A landscape with many peaks, sampled at points; each row gives a point and its height.
A climber steps from a point to the highest of its 2 nearest points, and stops where none of them is higher. Distance is the straight distance between rows; heights are no part of it.
nesi (h 786): [ 14,  -4,  16,  18,   0,   5, -17,  11, -18,  -1,  16,   7, -20,   0,  12,
  18,   4, -14,   7,   8,   1, -18, -11,  -5,   9,   9,  -9,  14]
semum (h 565): [  2,  21,   1,   9,  10,  -8, -15,  21,   2, -17, -11,   4,  -3,  27,  -5,
  -7,   4, -13, -10,   8,  -9, -16,  12,   7,  20,   3,  -2,   1]
saz (h 483): [ 18, -30,   1,  17, -27,  13,  12,   4, -35,  -6, -18,   0,  16,   8,  10,
   7,  -4,   3,   2,   1, -20,  -3,   3,  -6,   0,  12, -19, -14]
Gebu (h 288): [-16,  27,  -9,   6,  18,   0,   9, -11,  23, -10,  20,  13,  -6, -15, -18,
  12,   0,  -7,  29,  -9,  23,  29, -35, -13,   6, -13,  29,  13]
bibut (h 378): [  8, -11,   5,  -4, -19, -10,  14,  19,  18,   8,  29,   7, -23, -17,  19,
   6,  20,   6, -20,  10, -21, -16, -10,   9,   1, -26,   2, -15]
sep (h 343): [ 18, -17,  18, -23,   6,   9,  -3, -17,  -9,   4,  -4,  -3,   1, -10,  15,
  -2,   2,  23,   7,  -2, -21, -24,  25,   2,  -9,   7,  10,  17]
seza (h 322): [  4,  10,   0,  -2,  29, -20,  -5,  -4,  21,  13,  16,  30, -19,   6, -14,
 -11, -15,   2,   3, -20,  17,  17,  -1,  17, -12,   2,   3,  -8]
fup (h 606): [ -1,  23,  -2,  12,   4,   1, -11,  12,  -1, -14,  11, -16, -14,  15,  17,
  -5,   7,  -6, -12,   2, -17, -28,   9,   8,  12, -15,  20,   9]
dilid (h 787): [ 28, -26,   2,  -1, -12,   9,  12,  10, -10,  -6,  27, -27,  -3, -14,  -8,
  14, -12,  -6,   4,   4,  -6, -18,  -6, -12,  18,   1,  -4,  -7]
puros (h 458): [  8, -23, -13,   9, -24,  26,  21,   5, -15,  -7,  -5, -12,   0,   9,  12,
  -3,  -2,  -2, -15,  -6,  -3,  -5,  13, -26,  -6,   6, -20,   4]
nom (h 639): [ 14,  12,  11,   5, -21, -16, -12,   8,   7,   7,  28, -17,  12, -11,   3,
  40,   6,  -4,  -6,  15, -26,  -8, -14, -19,   7,  -9,  -4, -11]
nobom (h 414): [ 16,  -3,   8,  -7, -29,   4, -15,  -8,   6,  -1, -28,   1,  23,  -2, -24,
  15,  20,  -2,   5,  11, -36,  15,  23,  14,  -6,  -4, -28, -13]
sef (h 265): [ 10,   9,  -1, -20, -16, -11, -13, -13, -12,   8, -36,  15,   3,  -7, -30,
  -4,   8,  27,  19, -12,  14,  19,   0,  22,  -6,  27,   0,  29]
mefi (h 83): [  4,   2, -10, -16,  -1,  -6,  -6, -22,   3,   9,  11, -17, -16,  -7,  -1,
 -21, -23,  16,  -1, -10, -17,   9,  10,  10,  -3,  -1,  14, -16]
puze (h 677): [ 11,  12,   4,  -2, -18, -18,  -3,  23,  16,   0,  20, -20,   8, -19,  25,
  17,  -4,   2, -20,  16,  -8, -16, -23,  -8,  14, -28,  21,  -4]
tob (h 335): [ -5, -19,  19,  -4, -13,  21,  -2,  -7,  -3,   9,   1,  -2,  -7,  -8,  20,
  -2,  13,   7,  -4,   2, -14, -10,  28,  19, -18,   1,  -8,  -4]
Gador (h 306): [ 15,   9,  -6,  16,  10,  18,  11,   0,  17,  -4,   0,   6,  -6,  -4,  -9,
  -5,  -4, -20,  22,  -6,  15,  25, -27,  -8,   3,  -4,  35,  17]
vuga (h 596): [-16,  21,   8,  -1,  15,   4,  -1,  10,   0,  -5, -31,   9,  -1,  19, -14,
  -2,   3,   8,   0,  -7,  23,  -9, -13,  -4,   9,   8,  18,  14]
lodu (h 793): [ 26, -34,  -5, -20,   2,   0,  -3, -15, -12,   7,  -7, -12,   5, -19, -15,
   9, -19,  23,   9,   6, -10, -25,  -6,   3,   6,  -5,  25,  -3]
Zegak (h 465): [ 24, -10,  -7,  11,  -9,  -5,  19,  26,   1,  26,  18, -29, -17,   7,  20,
  -7,   8,   6, -21,   4,  -9,  -7,   2,   6,  -1,  -3, -10, -37]
sem (h 202): [-10,  17,   9, -21,  13,   0,   7,   9, -35,   3, -25,  31,  -5,   4, -34,
 -21, -10,  18,   6,  -9,   2,  17,  12,  16,   0,   2,  -4,   6]
para (h 720): [ -3,  32,  -1,  -5,  11, -12, -10,   2, -27, -14,   0,   3, -11,   9,   1,
   3, -12,  -9,  26,   0,  -2, -28,  -4,  -4,  29,   1,  14,  18]
tam (h 145): [-13,   2,  21,  -6,  -5,  13,  20,  11,  12,  -5,  -8,   4,  31,   8, -18,
   6,   9,  -8,  -9,  -1, -17,   3,  10,   4, -25,   1, -31,  -1]
tun (h 625): [-23,  12,   8, -11,  -2, -37, -28, -33,  -6, -16, -18,  14,  -6,  -2,   8,
   1,  11,   1,  16,   7, -29,   7,  13, -23,  12,  11, -26,   5]
Ritad (h 194): [-33,  13,   7, -17,  14,  -8, -40,  -3,  -4,  -3, -22,  23,  13,  -7, -38,
  -5,  30,   8,   5,   7,  -4,  21,  14,  19,  13,   7, -43,  13]
gogun (h 609): [  8, -14,   0,   0,  10,  19,  22,  24,   2, -11,  10,  -7, -19,   5,   7,
 -20,   1, -13, -12,   4,   0,  -4,  21, -10,  11, -11,  10,  -8]
Maz (h 719): [  0,   3,   3,   0, -13,  -1,  14,  -6,  26,  -3,  -8,  -7,   8,  12,  14,
   7, -16,  -7, -13,  12,  25, -13, -27,   7,  12,   4,  10,  -3]
likin (h 556): [ 14,   4, -16,   8,  10,   7,  25,  13,  15,  11,  17,  -4, -23,  17,  16,
 -36,   4, -16, -12,  -1,  18,   9,   5,   1,  10,  -1,   9, -10]
vapad (h 547): [-37,   6,   3,   5,  -4,   7, -16,  -7,  26, -22,  -3,   2,  19,  16,   5,
  23,  33, -22, -13,   6,  21,  12,   3,  13,  14,   8, -16,  -3]
Biv (h 99): [ -2,  -8,  -4,  -6,   0,  -6,  -1, -14, -11,  -7,   1,   5, -10,  20,  -8,
   1, -15,   9,  -5, -16,   2,  17,  32,  -9, -10,   1, -31, -14]
Miz (h 589): [-13,   7,   5,   1,   1, -25, -36, -20,  18, -11,  10,   6,  -1,  -3,   4,
  14,  11, -14,  -6,  10,  -9,  10,   5, -25,  23,   2, -32,  -2]
Duga (h 211): [-27,  16,  -4,  -8,  27,   4, -29,  -4,   1, -22, -20,  12,  13,  -9, -33,
   5,  25,  -1,  17,  12,  13,  16,  -3,  10,   9,   8, -15,  36]
migus (h 384): [-17,   5,  13,  -5,  26,  13,  16,  -3,   6, -18,  31,  16, -12,  19,  24,
   9,   6, -18,   0,  -5,  22,  -3,  24,  10,  -6,   1,   8,   6]
sebok (h 422): [ -9,  -4,  20,  -5,  23,   5,  -4, -10,   2,  -4,  18,  17,  -8,  17,  12,
  23,  14,   3,  -4,  -3,  14,  11,  30,  18, -19,  -5, -18, -12]
bizan (h 429): [ 31, -23,   1,   2, -14,  -5,   8,  12,  -1,  17,  24,  -8,  -3,   6,   1,
   4,  15,  14, -13,   6, -49,  -6,   5,  -1,  11,  -2,  -6, -35]
seba (h 515): [-15,  14,  -6,  21,  18, -25, -19,  13,  13, -20, -26,  34,  -3,  30, -11,
   0,  22, -12,  -5,  10,   7,   1,   2,  -7,  23,   6,  -9,   9]
rudev (h 396): [ -7,   0, -16,  -4,   0,  -3, -20, -20,   6, -19, -21,  -9, -12,  -3,  -2,
   3, -10,   3,   8,   2,  26,  16,  11,  22,   6,   6,   0,   6]
fuzis (h 789): [-18,  -3, -14,  -8,  -3,   8,   5, -16,   5,   0,   0, -26, -10,  -7,  10,
   2,  -8,   3, -14, -11,  15, -17,  10,  -3, -23,  -2,   5,  13]
Dar (h 661): [  9, -19,  -6,   3,   7,  11,  30,  13,   1,  -8,  -8,  20, -15,  -8, -10,
 -33, -21,  -3,  -1,  -1,  -1,  -2,   9, -12,   1, -13,  31,   1]
sigu (h 241): [-54,   3, -19, -16,  31,   2, -20, -17,  10, -22,  -2,  19,  12,  -4, -26,
 -17,  10, -18,  17, -13,  40,  26,  -9,  15,  15,  14,  14,  20]
Gem (h 413): [ 33, -21, -23,  15,  -5,  10,  36,  26, -12,  16,  20, -17,   6,   2,  42,
 -16, -14,  -6,   6,   0,   7, -29, -18,   4,   0,  -5,  27,  -7]
ribu (h 69): [  3,  -8,   1, -12,   4,  -8,   8,  -8,  15,  17,  16, -22,  -9,  -5,  -2,
 -26,   4,  -7,  -9,   1, -23,  13,  30,  10, -23,  -4,  -3, -26]
Lub (h 478): [-10,  11,  -5, -10,  -6,  -8, -14,  -7,   9, -10, -25,  -3,  11,  23, -32,
  -9,   2,   4, -11,  -3,  14,  26,  24,  28, -18,   5,  -3,  -7]
Bifi (h 401): [  9, -10,  17,  -2, -21,  -3,   4,  12,   0,  -2,  18,  15, -14, -14,  -7,
  16,   9,  -1,  -3,  16, -40, -10,   7,   1,   9, -15, -15, -26]
votug (h 348): [ 35, -11, -11,  12,   3,  26,  19,  11,  15,  25,  -7, -26,   2,  -9,  12,
 -25,   6,  12,  -3,  11,   8,  13, -10,  -4,   1,  10,  22,   9]
fuv (h 111): [  9, -22,   0,  -4, -27,   1,   5,  -5,  -2, -11,  -3,   3,   7,  16,  -5,
  14,   3, -13,  -4,  -7, -16,   5,  27, -14, -13,  -2, -52, -15]
Pesu (h 253): [ 18,   1, -15, -20,  -5, -15,  -4, -17, -15,  20, -14,  16, -23, -12, -32,
  -4, -20,  32,  20, -21,   9,  12,  -3,  23, -11,   8,   9,   9]
Zipet (h 375): [ 20, -12,  -8,   8, -26,   5,  -8,   0,   3,  -2, -18, -15,   3,   3, -23,
   8,  11,  -4,  -6,  12, -28,   4,   5,  10,  -1,   3,   2, -15]
mena (h 376): [ 12,   1,   4, -16,  10,   3,  26,  -5, -12,  19,  13,  21,  -6,  -1,   7,
 -21, -24,  13,  18, -13,   4,  18,   8,  22, -16,   6,  18,  -4]
non (h 266): [-37,  15, -20,   7,  23,  11,  -5, -16,  21, -14,  10,   6,  14, -10, -18,
  -7,   2, -25,  18, -10,  19,  29, -22,   4,  -5,   7,  30,  16]
suris (h 479): [-17, -11,  10,  -1,  17,  16,  -1,  -4,  -3,  -4,   3,  -3,   0,   0, -21,
  33,  13,   6, -18,   0,  15,  11,   9,  12, -29, -13, -15, -11]
zel (h 706): [ -5,   3,   5,   6,  -3,   3,   1, -15, -21,  12, -14, -14,  -4,  -8,  -1,
 -12, -12,  28,  -9, -11, -11,   4, -29, -30,   0,   8,   9,  -4]
mur (h 688): [ 17,  15,   3,   6,   1,  -8,  16,   4,  -8,  -2,  20,   5,  -6,  12,  13,
  -1, -25,  -3,  16,  -6,  11, -27, -14,   6,  22,   1,  21,   2]
rebe (h 239): [ -2,  21, -17,  -1,  11,  -4, -25,  -8, -17,   7, -18,  26, -17,   0, -35,
 -14, -17,  15,  25, -11,  20,  15, -12,  30,   0,   1,  13,  16]
tis (h 746): [-16,  17,   8,  23,   3,  -1,  -6,  -4, -29,   0,  -8,  -7,   5, -10,   8,
  15, -11,  11,   4,  11, -17,   5, -20, -31,  14,  -7,  -8,  -7]
pibo (h 872): [-28,  -3,  -3,  -9,   3,   8,  -6, -10,  20,   0,  12, -22,  -7, -13,   0,
   0,  -1,  -3, -25,   2,  34,  -4,  -1,  -6,   3,   5, -17,   7]
Geme (h 683): [ 25,   8,   4,  11,  -6,  -5,  14,   1, -21,  -4,  -3,  13,  -6,  -6,  11,
  -3,   3,   8,  19,   7, -18,  15, -15, -22,  25,  19,   2,  -1]
Noda (h 203): [-19,   3,  19,  -5,  18,  12,  23,   1,   9,   4,  -1,  14,  17, -14,  -2,
 -16,  -8,  -5,  -3,   6,  12,  27,   2,  14, -29,   3,   5,  -4]
noven (h 775): [-26,   3, -16,  -5,   8,   1,   4,   9,  42, -15,  30, -22,   1, -14,  14,
   9,   5, -10, -24,   6,  29,  -6,  -7,  -7,   3, -20,   0,  12]
fidun (h 668): [ 11,   7,  -6,  14,  -4,  -6,  23,  18,  -7,   8,  31,  11,   1, -19,  24,
  -2, -27,  -4,   6,  -2,   6,  -8, -34, -31,  12, -14,   5,   9]
Pinit (h 124): [-13,  -8,   1,   1, -29,  11,   8,   6,  14,  -6,  -3,  12,  15,  17,  -5,
  -3,  20, -24, -11,  -5, -15,  -9,  14,  -3,  -9,  11, -48,   2]
Mir (h 607): [ -3,  11,   1,   1, -16, -35, -36,   3,   4, -15,  19, -10,   4,  -8,  -3,
  36,   0, -20,  -6,  14, -15,  -7,  -8, -32,   9, -12, -24,   5]
boki (h 222): [-32,  17, -18, -12,  13,  -3, -18,  -5, -18,  -2, -17,  20,  -9,   2, -27,
 -25,  -7,  19,   5, -17,  16,  30,   9,  34,   3,   3,  -4,  11]
Gog (h 575): [  2, -17,  20,   7, -30,  -8,  11,  18,   8, -15,  10, -10,  17,  28,  14,
  30,   2, -26, -22,  13,   7, -10,   1, -10,   6, -11, -15, -28]
Bubo (h 425): [ 16,   3, -17,   2,  -4,   8,  35,  32,  -6,  15,  33, -19,   3,   4,  28,
  -7, -16, -18,  -2, -12,  22, -24, -16, -21, -12, -10,  23,   5]
Sozor (h 287): [  3,   3, -16,  -2,  24,   3,   3,  -7,  20,  27,   4,  11, -20,  -9,  -4,
 -25,  -1,  18,  -3, -10,  16,  33,  -5,  34, -23, -12,  15, -15]
mitol (h 281): [ 17,  -4,   5, -15, -12,  14,   1,  -1,  -5,  17, -24,   1,   7, -12, -10,
 -24,  -1,  25,  21,  -2,   7,   1,  -9,  37,   7,  24,   7,  23]
fubam (h 364): [ -7,  -6,  15,  -3,   1,   5, -19, -14,  11,  -6, -13,   9, -10,  -5,   3,
  -5,  11,   4,  -4,  14,  -5,  17,  26,  21,   5,  12,  -7,  -4]
didol (h 646): [  8,  23,  14,   3,   5,  16,   9,  14,  -6,  10,  -4, -19,  12,  17, -15,
  -2,  -3,  11,  -2,   0,   2, -18, -16,  -5,   8,  14,  18,   5]
Zalo (h 512): [  7, -23,   4,  18, -24,  21,   9,  14, -16,   6,  -8,   2,  28, -10,  29,
   3,  -2,  -3,  -7,  13, -16, -15, -10,   8, -23,   8, -10,  -8]
vakup (h 439): [ 16,  -4, -20,   8,  -5,  11,  34,  21,  -5,   3,   6,  -7,  -6,   2,  25,
  -4,  -9,  10,  -7, -15,  10, -14,  -3, -18, -24,  -4,  -1,   7]
Dubir (h 611): [-16,   6,   2,   7, -13, -12, -19, -26,   1,  -4, -35, -12,  14,  21, -16,
  13,  20,   7,  -2,  -5, -16,  26,   6, -34, -10,  14, -25,  -9]
Leb (h 708): [ -4,   7,   1,  25,  12,   1,  -9,  20,  14,   7,  19,  18,  -3, -24,  28,
  10,  -8, -18,  17,  11,  30,  -5, -44, -21,  21, -18,  21,  32]
Dod (h 421): [ 16, -25,   5, -15,  -3, -19,  -6, -10,  -7,  -1, -23,  18,  -5,   8, -10,
  -3, -12,  18,   3,  -7, -16,  -8,  14,   6, -21,  -3,  25, -12]
lizel (h 767): [ 11,   4,  12,  -1,   3, -10, -29,  -3, -41,  -9, -17, -29,  23,   2,   2,
  22,   6,  13,  12,  17, -35, -39,   8, -28,  22,  -2,  -3,   3]
rone (h 794): [ -6,  -1,  22,   1,  -8, -19, -20, -16, -23,  -7, -10, -14,  23,  -4,   3,
  27,  -7,   2,  10,  10, -29, -27,   1, -31,   4,   1, -23, -10]
kera (h 505): [ 25,   1,  -9,  10,   4,  -4,  14,  14,  21,  36,  27, -18, -19,   6,  30,
 -23,  13, -10,  -9,  -2,   1,   4,   4,  20,  -6,   6,   6, -19]
dulek (h 370): [ 35, -19,  -2,  -8,   9,  15,   9,  10,  -4,  23,  -3, -30,   9,  -1,   3,
 -28,  -6,  14,   1,  -3,   0,  -3,  19,  12,  -1,  17,  19,  -8]
sebi (h 630): [-22,   7,   3,  16, -10,   4,  -9,   2,  23, -20,   1,  -5,  17,   8,  15,
  15,   3, -30, -10,   9,  26,  -6, -11,  21,  -1,  12,   7,   4]
gel (h 665): [-20,  11,  -1,  -5,   3,   7,  31,  10,   5,   0,  14, -17,  -7,  -4,  -5,
   4, -11,   1, -17,  -6,  22, -10, -20, -15,   3, -20,  17,  -5]
dumiz (h 712): [  3,   1,  13,  15, -12,  -8,   9,   2, -36,  -2,   6,   2,   3, -15,  19,
  -5, -12,   2,   0,  10, -22,  -9, -10, -28,  20,  12, -16,  -9]
Tel (h 653): [ 13,  12,   7,  -1,   0, -29,  -8, -15, -34, -14, -19,  15,   0,  -2,  10,
  11,  12,   6,  25,  12, -30,   6,  13, -20,  16,  19, -12,  -1]
padun (h 245): [-15,   3,  -5,   6,  23,   7,  -1,   9,  15,  10,  -4,   5,   1,  -8, -16,
 -20,   6,   0, -20,   5,   6,  39,   0,  23, -30, -14,   2, -16]
Nufum (h 551): [-20,  19,  -9,  -9,  -9, -14, -19, -14,  -4,  -9, -12, -14,   4,  23, -42,
   0,  13,   1,  -4, -16,  -6,  16,  15,  -6,  -2,  14, -25, -10]
Pufis (h 353): [-33,  11, -10,  -1,  37,  10,   8,   2,  19,  -7,  38,  17,  -7,  15,   6,
  -5,   7, -13,   1, -25,  35,   9,   1,  11,   0,  -5,   5,   4]
paka (h 682): [  2,  22, -18,  18,  -5,   4,  21,  21,  28,  17,  23,  23,  -7, -16,  23,
  -6, -18, -12,  13,  -8,  24,   2, -44, -18,  15, -28,  14,  25]
vumot (h 507): [  5, -10,   8,  15, -15,   5, -14,  14,   0, -14, -17,   2,  22,  30,   1,
  28,  18, -28, -15,  12,  -7,  -1,  15,  -9,  11,  -6, -26, -19]
kadon (h 744): [ 26, -20, -11,  -9,  -9,   3,  22,   5,   5,   6,  22, -34,  -9,  -1,  -6,
  -1, -12,   0,  -3,  -7,   7, -16, -10,  -2,   0,  -7,  24, -12]
rumu (h 484): [-27, -16,  10,  -2,   7,  -3, -14,  -6,  13, -12, -19,   6,   3,  -2, -10,
   5,   0, -16, -19,  -3,   3,   1,   7, -20, -15,   1, -13,  -3]
Sarok (h 90): [  3,  -6,  -5,  -9, -20, -15,  -6, -30, -14,   0,  -3, -10, -14,   4,  11,
   1, -25,  27,  -3,  -5, -13,  -3,  19,   1,  -4,   6, -16, -26]
mize (h 178): [-17,   3,  24, -20,   0, -19, -19,  -8,  13,   1, -18,  28,   7, -11, -26,
  -7,  27,   2,  -1,   3, -23,  10,  17,  -3,   3,   0, -43,  14]
romo (h 329): [-33,  32, -12,  17,  35,   2, -13,   6,  13,  -2,  33,  17, -10,  23,  14,
   0,   6, -12,   5, -26,  24,   4, -17,  -5,   3, -23,  21,  19]
peba (h 352): [ 16, -39,  -8, -16,  -2,   8,   5,   0, -13,  10,  20,  -4,  -7, -31,   4,
  10,   0,  28,   2,  -4, -36, -21,  17,  -3, -12,  -9,  -4,  13]
Kig (h 171): [-16,  11,  12,   1,  -8,  17,  28,   7,   2,   8,   7,  -1,  19, -12,   3,
  -7,  -3,   3,  -6,   0, -12,  14,   4,  24, -25,  -1, -31, -10]
dokin (h 745): [ 11,   4,   6,  -4,  13, -13,  -7,   2, -39,  -5, -16,   3,   4,   6,  -2,
   4,  -2,  19,  21,   1, -17, -40,  -7, -28,  16,  -4,  11,  14]
Vel (h 742): [ -2,  10,  -4,  20,  14,  -1, -10,   3,  -3, -11,  12,  19, -16, -10,  16,
  22,  10,  -9,   9,  -2,  15,   5, -15, -11,  11, -10,   9,  33]
mapo (h 225): [-32,  12,  -8, -20,  17,  -1, -21, -31,  -5,  -7, -10,   8,  -3, -14, -27,
  -8,   3,   4,  30,  -8,  36,  13,  -7,  12,  18,  17,  -3,  35]
Zuges (h 650): [ -5,  22, -11,   6,  18,  -5,  -4,  -2,   7,   4,  20,  -3, -12,  15,  13,
  -4, -13,  -6,   8, -12,   6,  -9, -10,   2,  -2,  -6,  26,   5]
Vipek (h 690): [ 29,   5,   2,  18,  13,  12,   0,  20, -18,  12,  -8,  -9,  23,   2,   5,
  -8,   0,  23,   7,   7,  -9, -12, -22, -15,  11,  11,   7,  17]
fuli (h 555): [ -7, -14,   4,  13, -12,  24,   6,   4,   4,  -6,  -7, -10,   6,  -4,  22,
   1, -13, -24,  -5,  16,   9, -15,  -3,  22, -18,   3,  -1,   3]
dov (h 666): [-10,  16,  -4,  11, -12, -20,   4, -10, -12,  -8, -28,  -3,   2,   9,  -7,
   5,   5,   5,  -7, -10,   2,   9, -17, -41,  -1,  16,  -2,  -3]
tipe (h 543): [-26,  -2,  21,   6,   9,  14,   2,  11,  -8, -14, -12,  10,   3,  12, -14,
  26,   3,  -1, -10,  -2,  28, -11, -10,   2,  -9, -10,   1,   0]
tib (h 453): [ -3,   8,  11,   8, -33,   9, -26,  -3,  -3,  -2, -35,   6,  20,  22, -14,
  23,  23, -16,   6,   7, -28,  10,  13,  -4,   0, -10, -46, -18]
lel (h 395): [ 39, -27, -25,   2,  17,  18,  36,  20, -12,  33,  11, -29,  15,   6,  13,
 -24, -12,   9,  10,  -8,   8, -26,  -3,  15,  -9,  -2,  24, -13]
viz (h 822): [ 35, -34,   5,  10,   2,  14,  -1,  17, -20,  10,  27,  -3, -15, -10,  17,
  17,  -5,  -4,   7,   3,   8, -26, -17, -24,  18,  -1,  14,  10]
mopo (h 307): [  5,   8,  12,  -5,  -6,  14,   5,  -9,   8,  20, -16, -13,  15, -16,   0,
 -35,  -9,  20,  -4,  13,  -5,  11,   2,  32,  -4,  10,   3,  -5]
supav (h 363): [ 20, -25,  -4,  -4,  -5,  -2,  14,   9,   4,   3,  23,   8,  -9, -29,  12,
   6,   1,   9,   1,  13, -26, -31,  -1,  16,  -1, -13,  19,   2]
Rosol (h 340): [ 15,   0,  -4,  -4,  -9,   3,   2,   1,  18,  14, -10, -21,   5, -14, -11,
 -15,   1,   4, -13,   8, -21,  -8, -12,  26,   1,   4,  27,  -9]
vol (h 838): [ 17, -32,   5,  -8,  -9,  -4, -11, -18, -19,   0, -16, -10,  17, -10,  -4,
  28,  -3,  15,   1,   9, -31, -19,   5, -22,  -9,   3,   4, -10]
godo (h 51): [  5,   6,   4,  -6,  13,  -3,   8,   1,  19,  13,  20,  -8,   1, -13,  25,
 -13,  19,  -6,  -7,  10, -13,  17,  32,  39, -25,  -1, -11, -21]
nonis (h 721): [ 12,  14,   2,   8,   6,   0,  -8,  10, -27,   9, -23,   5,   1,  12,   7,
 -18,   7,   8,   7,  -6, -15, -15,  -4, -27,   4,  18,   9,  24]
Lubub (h 400): [ 32, -17,   4, -19,   0, -13,  24,  -3,   0,  -1,   5,  22,  -6,   2,  -5,
   4, -16,  12,  12,  -6, -12,   1,  10,   3, -16,  -2,   3, -12]
nar (h 642): [ -9,  -2,  11,   5, -24, -19,   0,  -1,   8, -16,  -7,  -5,  16,  14,   7,
  30,  -3, -14, -27,  20,  20, -14, -18, -15,  21,  -4,  -3, -16]
lok (h 427): [-23,  13, -18, -20,  -3, -18, -22, -28,  -9, -25, -40,   7,   3,  10, -25,
   1,   1,   3,   5,   1,  12,  25,  28,  18,  -3,   2,  -6,   0]
norem (h 326): [ 15,   1,  -4,  12,   8,  22,   6,  -4,  10,  13, -16,  -7,  -1, -11,   4,
 -24,   1,  -3,  16,   2,  11,  33, -12,  11,  -6,  18,  32,  23]
nim (h 737): [  7, -17, -18,  -2, -14,   8,   4, -10,  26,  13,  11, -28, -29,  -6,  10,
 -11,  -7,  -5,  -6, -17,  22, -23,  -3,   7, -18,   2,  30,   3]
lemo (h 482): [-38, -16,  11,  -5,  -8,   5, -24, -12,  11, -14, -15,   3,  12,   6, -10,
  19,  25, -18, -10,   8,   0,  11,  17,  -8,   5,  -6, -37,  -7]
pema (h 716): [ -9,  13,  -9,  -4,  -1, -14,  12,  17,  22,   0,  35, -14,   5, -13,  19,
   6, -10,  -7, -22,   1,  22,  -8, -26, -17,  12, -35,  18,  15]
fuvel (h 350): [ -3,  16,  -9,  -5,  11,   3,   2, -20,  -1,   6,  13,  28, -13,  -3,  -2,
 -25, -21,  -1,  29, -26,  21,  33,  10,  27,  -5,   7,   1,   5]
Dekiv (h 448): [ -3, -14,  16,  -2,   6, -23, -14, -19,  -4,  -4, -19,  26,  -7,   3, -13,
  -1,  -7,  -8,  -2,  -1, -16,  -2,  11, -18, -26,   3,  -2,  -8]

For each start below, name the point where the climber stops.
ribu | rumu
Noda | rumu
supav | Dar
mopo | Maz
tob | tis

Call two points neighbours if one is among the 2 nearest of the other. Go from one point of each pair to the other, from neighbour to neighbour, staying as high as possible. Name the lowest point that can't be avoided.
viz, pibo | nim
viz, tis | Miz
Maz, rumu | lemo
